Points on a hilly landscape, in no order, each with its height.
A ball rolls from a point to whichever of its 2 nearest points has the largest drop for the distance, and stops where none of them is lower. Distance is the straight distance between rows; heights are no part of it.
z73: [ -5  -1 -39 -45  10  -5  22  13  -3  32  19   4 -23  24  31  -4  -6   3
 -20 -16]  (h 257)
z10: [  4 -26   8  10  -4  -6  20  33  -3 -20 -37  14  14  -9  -8 -13  -8   0
   4  -6]  (h 268)
z214: [ -5  -1 -28 -47   6   3  17  13   1  21  -9   6  -7   6  17   1   0 -27
  -7 -25]  (h 367)
z878: [-29  -1 -20  18 -20 -35 -29 -13  45   7   4  -9  -9   9  18  13  -5   6
  12 -30]  (h 286)
z360: [ 19 -11  39   8   4  -6  22   9 -34  -8 -15  -1 -18 -22  -8 -17 -16 -12
 -13  38]  (h 291)
z994: [  2 -25 -17 -31   8   6   6 -26 -40  -2   7  14  -5  15  16 -17 -41  -1
 -23 -11]  (h 403)
z554: [  6  -4  -8   0 -22 -21  16  32  17 -18  11  -8  30  11  25   0   0   7
  -4 -14]  (h 625)
z729: [-29  22  13  13  -5 -25  -2  19  39 -16  13 -17  35  17  -8  24  19  24
   2  20]  (h 820)
z689: [-17  -1   7  -7  -7  27   7   8 -12   9 -40  12  -3   1 -12 -23  14 -37
   7   0]  (h 374)
z437: [ 23 -25   9   2  -7  14  -1  15   5  -7 -19  28  22 -20 -18  -5   2   7
  12 -36]  (h 320)
z658: [ 22 -16  13  -4 -15 -46 -20 -14  14  23  -2   9  28  -4  -8  21  -6  23
  13  -7]  (h 118)
z313: [ -4  -3  18  -8  -6  -2   7  -2 -24 -24 -42 -15 -10  -7  -8 -19  -4 -36
 -19  50]  (h 335)
z255: [ 19  -9  26  37  17 -14  26  49   7 -45 -16  -4   8 -14 -27  -2  -1  17
  -1  31]  (h 439)
z985: [-16  -2 -30 -23   9  50  13 -21 -59  -3  47   8 -15  39  10  -4 -23  -6
  -1   5]  (h 888)
z67: [ -4  -3 -39 -34  21  19   1 -18  -8 -17 -15  -9  -3  18 -21 -26  -5  -6
 -15  16]  (h 329)
z608: [ -4   5  44  59  32 -24   1  41   6 -36 -32  15  -1 -18 -16  27  -8   9
  -6  29]  (h 406)
z714: [  2 -14  -3  -6 -12  16 -18 -14 -26  30  14  43   3  17   3  -3 -17  20
   5 -38]  (h 532)
z854: [  9   7  -6 -11  -5   8  10 -30 -12  35  42   5 -14  11  -1 -18   3  22
   0   1]  (h 381)
z622: [-15  -8  24 -12 -15 -27   7  10  27   2 -22  -2  32 -10   7  41  33 -28
  -7   5]  (h 399)
z156: [ -8  16 -20 -22   5  28  19 -18 -11  29  59   4 -37  16  14 -15   9   9
  -6 -15]  (h 281)
z672: [ 30  -5   9 -10   0 -21 -12 -11   9   8   4  -1  28 -12  12  23  -1  -3
  -1 -12]  (h 172)
z649: [ 28  20 -16 -37  -1   7  -2   1  10 -25  -5   0  39   1  -7   3  22  12
 -15   6]  (h 518)
z310: [-35  10  39  36  -1 -37  -9  11  24  -2   6 -23  28   8 -25  42  -2  26
  24  36]  (h 803)
z589: [  4  -2  32  40  -3 -23 -24  12  10  -9 -27   3  27 -17 -12  35   5  -2
  24   1]  (h 117)
z2: [ -3   9 -49  -1  32  23  -6 -25  13  24  14 -14 -46  16  19   0   1   1
   1 -35]  (h 721)
z127: [ -5  11 -47 -31   3   5  26  26  -3   4  21 -20 -41  30  42  -5   5 -11
 -22   3]  (h 111)
z651: [ 15  28 -53 -48   8  31  -3  -3 -22  -5  10 -14 -18  45   8  -6   3   1
 -27  18]  (h 355)
z40: [ 12 -11  30  -4  -5  11  11 -10 -37   0   4  -2 -11 -12   6 -18 -18 -18
  -1  10]  (h 244)
z260: [ -2   3 -38 -14  -1  29   8   4  -4 -10 -25  -7   9  32  -8 -29  -2   6
  -8  15]  (h 270)
z296: [ 20 -19  45  44   3 -27  -8  28  -2 -13 -39  29   8 -41 -21  55   3   0
  18  -9]  (h 147)
z904: [-19  -6   9  14 -28 -32   6  19  43 -13  26  -2   5  -7  16  -9  15  17
  -2  -5]  (h 674)
z784: [ 18  19 -32 -43   2  -4   0  20  13 -31  -4  -9  20  21   8   0  17   9
 -34  15]  (h 562)
z623: [-10   5  35  68  -7  -7 -16  13   5  -9 -21  -1  -9 -15   0 -17 -10  14
   6   6]  (h 345)
z613: [-37 -20  40   9 -14 -42  18  29  13  -7 -18  -6  32  -9   1  52   6 -19
  14  11]  (h 435)
z367: [  3 -11  -3 -23  -6   0   1 -22 -17  -7  -7 -10 -11  -2  18 -21 -14 -26
 -22  -2]  (h 321)
z588: [ 13   5  -7  14  -4  23  -5  -1 -16 -11 -19  -7  10  21  -1 -29  -5  17
  -5  21]  (h 214)
z508: [  1  -9 -16 -24  -3   3  -5   9  15   3  -9  19   6  -6   1  -6   3  -3
  -3 -50]  (h 393)
z501: [-20   7 -23  18   1 -21  -7  -5  39 -14 -12 -33  14   6   7   0   0  -5
   7  -8]  (h 206)
z958: [ 21  24  14  31  -2   1   0   4  10 -23 -10 -30  29  -7 -19  -3  17  10
  10  35]  (h 124)
z545: [ -3  -7   1   0   5  41 -15 -17 -22 -11   3  19  -5 -16 -21 -20  -9 -14
  13 -42]  (h 246)
z703: [ -8   4 -44 -11  45  23   7 -51  -1  24  35 -13 -65  19  17  -2  -6  10
   2 -18]  (h 770)
z705: [-16 -15  -8  34  -5 -39   1  15  15  17 -10 -17  23  27  -6  12 -16  21
  40  12]  (h 802)
z690: [-18  17 -14 -39  24  27  -1 -22 -12  13  63  12 -31 -16   8   1  -4  -6
  -6 -32]  (h 106)
z37: [-19  14  -1 -31   9  53  -5 -23 -42 -22  33  13   1  -6  -8  -8 -14 -25
 -17   2]  (h 94)
z476: [-38  -1  18  15  -9 -29   5  12  12 -21 -21 -18   7   0   8  -3  -5 -21
 -10  38]  (h 387)
z872: [ 11   4  20  42 -16 -17 -16 -28   8  -6  12 -29   3 -12  17  -6 -12  -2
  10   1]  (h 799)
z445: [  6  16  18  25   8   3 -19  -7  -5  15 -18  -5  14   0 -17 -12   7   9
   9  34]  (h 162)
z464: [ -8 -26  -1 -30  -3   7   1 -11 -27  16  26  28  -8  10   4  -5 -27   4
  -3 -37]  (h 476)
z911: [ 20 -35  42  21   4  -1   8  14 -14 -20 -44  34  -2 -45 -22  24  10  -2
  -2 -13]  (h 181)
z129: [  5  -4  32  53 -30 -11 -11  25   2  16  10  11 -12  -8   6 -19  -1  24
  12  -7]  (h 300)
z889: [-10  -9  29  -3 -14 -15   0  10   8  25 -34  19  16 -10   1  25  31 -33
   8  -2]  (h 364)
z625: [ -7   8  42  41  -1 -32  12  33   9  19 -13  -8  -9 -19 -26   0   8   8
  19  37]  (h 779)
z364: [ -9   6  -3 -14  -6  28  -3  18   2 -12 -35  -2   9   3  18   2  12 -37
 -16  -7]  (h 434)
z175: [  0  -5  46  35 -23 -25 -22  -9  27  -9   4  11 -11 -45 -11   7  16   6
  10  -1]  (h 747)
z735: [-15   0  -4  20   0 -15 -14  -4  23  -9 -31 -19  26  -6  -9  17   0 -18
  22  -7]  (h 157)
z920: [  5  -1 -18 -59   6  38  13   3 -30 -22 -10  14   8  10 -37 -12   6 -13
 -12  13]  (h 398)
z759: [ 17  20 -29  15   4  23 -23 -15  13 -29  -1 -26   2  11  37  -7 -10  -5
 -13 -15]  (h 579)
z489: [ 17  -8  40  24 -18 -11  -4  -2 -12  47  14  27 -20 -11 -20 -11  -5  25
  17   6]  (h 235)
z306: [ 32   3  31  27  16 -15   4  30  -2  11 -33  29  22 -20 -41  23  18  23
   6  18]  (h 486)
z936: [-15  13  -5   7  -9 -28  10  -1  26  -3  24 -32  24  29  15  12   1  25
  -6  40]  (h 843)
z779: [ -8   5 -41   4   4  -3   6  -5  25  10  13 -18  -4  39  34 -10   1  18
 -15  -4]  (h 513)
z833: [ -8  -9  32 -19   1  46   3 -10 -52 -25   3  22  -6 -23 -12 -14 -21 -25
 -11  10]  (h 177)
z505: [  3  -6  20  24 -10  -7 -24 -36   9 -11   5  -5 -14 -31   1 -13  -7  -6
  -1 -15]  (h 775)
z924: [ -6  11 -29  -3 -12  -5   2  23   9   6  -2   3  16  37  46  -1   3  17
 -23 -11]  (h 572)
z499: [ 10  -4  28  71  26 -24 -14  33   1 -14 -30  12 -13 -21 -25   8 -24  14
  21  11]  (h 380)
z177: [-27  -2  33   6 -24 -37 -14  -4  46 -16  22  -6   6 -29   4  19  17   1
   2   0]  (h 716)
z917: [ -4 -12   8 -15  -5 -20   9 -12  17  14 -10  -5   2 -14 -15 -14  16  -8
   3  11]  (h 247)
z396: [-24  -8   8 -31  -6  -5  10  -7  11  20 -29  16  -4 -16 -11   0  22 -40
   0  -3]  (h 312)
z51: [ -4  -6  -6  25 -12 -16   5   4  -1  41 -10 -11  12  25   0  -6  -9   7
  29   5]  (h 814)
z178: [-22 -11 -25  -9  18  45   3 -32 -31  -1  43  30   1  -1 -29 -15 -15  20
  19 -23]  (h 125)
z63: [  2   6 -24   2  -5   1  11 -18  13  24  30 -25 -10  19   5 -26  14  17
  -3  16]  (h 445)
z963: [ -6  -1  29  38   2 -45   8  27   3  24 -11 -11  14  10 -18  23 -10  23
  26  36]  (h 790)
z169: [ 12  -4   0  -8   8  38  -7 -32 -27  -5  23  16   9 -13 -31 -20 -16  15
  16 -24]  (h 188)
z469: [ 22  -1   6 -40  -3  34  11  11 -11 -23  -4  21  20 -15 -10  -6  21 -12
 -16  -6]  (h 460)
z449: [ 12   4  51  47 -14 -31  -9  16  20   9  15   3 -11 -41 -20  18  10  13
  21  19]  (h 763)
z90: [  3 -26  34  10  -6   8  18  28  -6 -26 -40  28   4 -35  -6   4  11 -27
 -10  -1]  (h 220)
z154: [  3  21 -26 -20   7  15 -18   0  15 -28 -20 -19  -2   4  37   6   2 -29
 -22 -14]  (h 511)
z483: [ 12  13 -53 -27  12  36  20   3 -15  -4  36 -19 -45  45  25 -13   5  15
 -11   9]  (h 255)
z216: [ -8  13  16  11  -6 -17 -12 -35   3  34 -18 -12   8  -9 -17  -2   9  -9
  13  27]  (h 196)
z32: [  9  16 -54   3  27  30 -14 -13   5 -15   8 -20 -36  14  35  -3 -12  -1
 -16 -30]  (h 652)
z832: [ 25  -2 -11 -21 -11  17  25  19 -36  12 -11 -13  12  27  -2  -9  -8 -19
  15  10]  (h 846)
z424: [  5   1 -20 -29  -5  31  20  -5 -55  12  20  -7  -2  34  -8 -12 -13 -14
   4  14]  (h 865)
z637: [ 13   0 -29  28   1  22 -10 -39  13 -31  13 -25  -6  11  15 -21  -5  14
 -10   1]  (h 626)
z964: [ 19   4   1 -30  -5 -26  -6 -13  25   3  15  -9   3 -23  19  27   7 -29
 -11 -27]  (h 265)
z226: [  5   2 -12 -26  -2 -22 -14 -30  23  30  36  -3 -29 -19  15   7   2  -1
  -5 -29]  (h 405)
z225: [ 25 -16  25   0 -27 -34 -21 -13  11  42  26  16   3 -17 -19  12   4  31
  18   1]  (h 169)
z30: [-19  26 -24 -46  30  43   1 -24 -32 -12  46   7 -23  -6   4   2 -11 -19
 -15 -15]  (h 208)
z597: [-12  -6  29  16  -9 -24  14  27  -4 -23 -23 -19  20  -3  -3  21   7 -20
   4  43]  (h 418)
z471: [ 36   2  33  38  22  -6  17  35  -7  -8 -10  17   1 -22 -30  -4   3  25
  -1  34]  (h 465)
z152: [ 12   5  -8   0 -13  -6  18  13 -17  34  -9 -14  20  30  20   2  -4 -13
  17   3]  (h 829)
z638: [ -7   6 -20 -14   8  33 -19  -7  10   2  -4   8  -7 -11   1 -17  10 -14
   0 -51]  (h 343)
z348: [ 12  -1  -8   8 -16  25 -20  -5 -18  36  -5  23  16  12  -6 -11   1  19
  20 -31]  (h 570)
z747: [ -9  -8 -12  -5 -14 -19 -37 -27  30  24  11  13 -20  -9   5   9   4  11
   7 -31]  (h 369)
z879: [-15   9 -50 -43  58  37  14 -33 -18  -9  45  -3 -63   9  13   5 -15  18
 -12 -11]  (h 824)
z308: [-11  26 -51 -51  25   3   4   7  27 -14 -10  -6 -11  14  19   2  13  14
 -31   6]  (h 634)

Call two points neighbours if one is among the 2 nearest of the other. Go from one point of each pair to the other, from neighbour to neighbour, staying as low as possible. Name the highest point that can't be avoided.
z658, z127 => z226
z127, z589 => z508
z37, z690 => z30
z958, z127 => z651

For each start below, name the point where the ball stops.
z747 => z589
z963 => z690
z10 => z589
z784 => z958
z714 => z40
z597 => z40
z759 => z958
z613 => z958
z255 => z658
z424 => z690
z872 => z658
z904 => z690
